Each row is a point on a landscape with many valleys, with its height.
From any point a ball rolls to the lowest of the 3 points nearest to it. It stops when none of these is lower. Distance is the straight distance between rows; heights are no part of it.
Z_86 h=6.15: [ 6 -2  8 15 15 -4 17 17  1  4 -8 13]
Z_2 h=6.61: [-32   7   3 -21 -22 -10 -12   5   2   5 -11   0]
Z_943 h=2.51: [ -5   5 -11  -1   1  12  -9  -4 -11  -1 -15  19]
Z_464 h=2.46: [-15  -7  31  -2  -7 -19  -1 -23 -12 -21  -2  -7]
Z_418 h=1.53: [  0  -3 -11  17  15  12  -7  -2  -1  -5   1  23]
Z_42 h=2.45: [ 12  -3 -23  11  14  23  -3  -5   0   0  10  11]
Z_572 h=2.54: [-13   9  10 -25 -19 -13   3  -8   3   0  15 -39]
Z_959 h=2.13: [ 14  16 -23 -12  -6  20  -7   7  -7  11 -11  -3]
Z_244 h=6.33: [ 18  -5   4  20  32 -10  19  12   7   2   8   7]
Z_291 h=1.29: [  2  -8  21  -1  14 -13   5 -24 -23 -13  -4   1]
Z_493 h=2.69: [-16  -9  36   3  -8 -23   3 -18 -11 -21  -4  -4]
Z_179 h=1.64: [ 13   2  16  -7   7 -13  12  -8 -14   3  -7 -14]
Z_708 h=2.41: [ 20  -6 -24  12   8  27   3   6  13   8  19   0]
Z_406 h=2.92: [-10   3  17 -19 -10 -16  -3 -24  -9 -10   5 -24]
Z_178 h=2.31: [ 16   7 -23   0   5  25  -2   2  -4   8   0   5]
Z_483 h=4.44: [ -2   3  15  -4  -5 -11   8  14  -2   7 -17  -1]
Z_983 h=2.34: [-20  11  12 -25 -25 -11   6   8  10   6  10 -32]
Z_210 h=2.71: [-30  12   5 -26 -28  -8  10  11  14   6  24 -31]
Z_882 h=1.81: [ 17   1  15  -4  15  -9  14  -9 -15   1  -8  -9]
Z_866 h=2.21: [  4   7 -20  -1   6  16 -10  -6 -10   0  -9  15]
Z_66 h=3.00: [  1   6  19 -15  -9 -14   8  -1  -6   7  -7 -24]
Z_592 h=2.03: [  4  12 -19 -11  -5  16 -12  -2 -13   4 -13   6]
Z_620 h=2.05: [-13  14 -15 -25 -15   3 -19  -5 -10   6 -14  -4]
Z_289 h=1.30: [ -9  10 -12 -16 -10   6 -16  -4 -12   4 -19   6]
Z_631 h=2.07: [  8  10 -17  -8   0  17  -9  -3 -12   4  -9   8]
Z_908 h=2.60: [ 18   8 -20   5  -3  29   2  17   5  13  -2   2]
Z_487 h=1.34: [  4   0  18 -15  -2 -14   3 -19 -15  -4  -5 -20]
Z_71 h=3.21: [ 10   5 -17  10 -11  33   4  29   9  14  -1   8]
Z_448 h=2.08: [ 18   1  11   2  19  -9  17   5 -10   3  -6  -3]
Z_102 h=3.57: [ -1 -12  -5  30  20   1   0   7  15  -7   9  25]
Z_852 h=5.19: [ -6   3   9   4   0  -4   4  12  -4   2 -20  16]
Z_420 h=1.13: [ 19 -19 -24  18   9  14  -6  -6  22  -2  29  -3]
Z_320 h=3.22: [  5 -26 -14  32  14  -6 -13  -6  27 -15  27  19]
Z_56 h=2.87: [ -8   8  14 -20 -18 -17   5   4   4   6  -2 -30]
Z_819 h=2.70: [-10 -10  32   2   3 -21   3 -20 -20 -20  -6   1]
Z_837 h=7.13: [-3  2 -9  8  8  9 -6 -1 -7 -4 -9 24]
Z_600 h=5.88: [  0   2  10   9   5  -3   9  16  -2   3 -14  14]
Z_728 h=3.07: [  3 -15 -16  27  19   6  -8  -4  16  -9  19  22]
Z_64 h=4.29: [-18   6  10 -12 -16  -9  -5  10  -1   5 -20   4]
Z_890 h=4.56: [-10   6  10  -1  -6  -5   0  11  -6   3 -20  12]
Z_306 h=3.18: [ -7   7  15 -21 -12 -14   1 -15  -5  -2   7 -32]
Z_976 h=7.92: [ -6  -1   1  10   5   4   2   8  -3  -1 -12  23]
Z_185 h=5.12: [-26   8  10 -16 -21 -11  -6   7   2   5 -14  -2]
Z_65 h=4.28: [ -9   5  14  -9 -12 -11   5  13  -1   7 -18  -1]
Z_590 h=2.83: [  5 -12 -20  21  18  13 -10  -9  10  -7  18  18]
Z_839 h=1.94: [  7   5  17 -12  -2 -12  12   3  -7   6 -11 -17]
Z_489 h=2.22: [ 19  11 -23  -4  -2  23  -3   8  -3   9  -5   0]
Z_613 h=3.25: [ 13 -28 -20  25  11  -2 -17 -14  25 -14  30   9]
Z_920 h=2.59: [-15  -2  23 -10 -12 -18  -7 -28  -9 -15   4 -16]
Z_582 h=3.26: [ 16 -32 -20  22   7  -4 -18 -17  25 -17  32   4]
Z_164 h=4.01: [ 1 -7  0 25 19 -1  6 12 10 -2  2 25]
Z_312 h=0.62: [  7  -3  18  -7  10 -14   4 -22 -21  -8  -4  -8]
Z_887 h=2.02: [ 21  -3   9   5  30 -10  13 -10 -14  -2   1  -1]
Z_440 h=1.80: [ -6  -4  23  -6  -1 -17  -1 -25 -16 -15  -2  -9]
Z_431 h=3.30: [  1 -16  -8  33  18  -1  -2   6  20  -9  17  23]
Z_313 h=2.95: [ 15  12 -19  -2 -11  27   1  24   2  15  -8   0]
Z_339 h=3.67: [ -3   6  17 -15 -14 -14   6   7   1   8 -10 -19]
Z_981 h=2.57: [ 21 -17 -24  16   7  20   0   1  22   5  27  -6]
Z_436 h=2.58: [ 13  -9 -19  17  -3  32   4  20  21  10  17   4]
Z_295 h=2.01: [-14   7  -2  -8  -8   0 -12   0  -9   0 -21  13]
Z_91 h=2.42: [-22  12   6 -26 -24  -9  10   3  10   5  25 -36]
Z_43 h=3.93: [  7 -13  -2  33  22  -8   8  13  22  -5  14  18]
Z_818 h=0.93: [-37   8   6 -25 -30 -13  -1  12  11   8   5 -15]
Z_490 h=2.39: [ 19   3 -23   8   8  28   1   4   4   6   9   3]
Z_595 h=4.19: [-16   7  15 -15 -17 -14   3  11   1   8 -14  -7]
Z_284 h=2.68: [  5   4 -19   6   9  19  -7  -5  -7   1  -2  16]

For each start below, name the point where the ball stops.
Z_728 | Z_418
Z_406 | Z_312
Z_852 | Z_595
Z_483 | Z_595
Z_306 | Z_983
Z_86 | Z_418
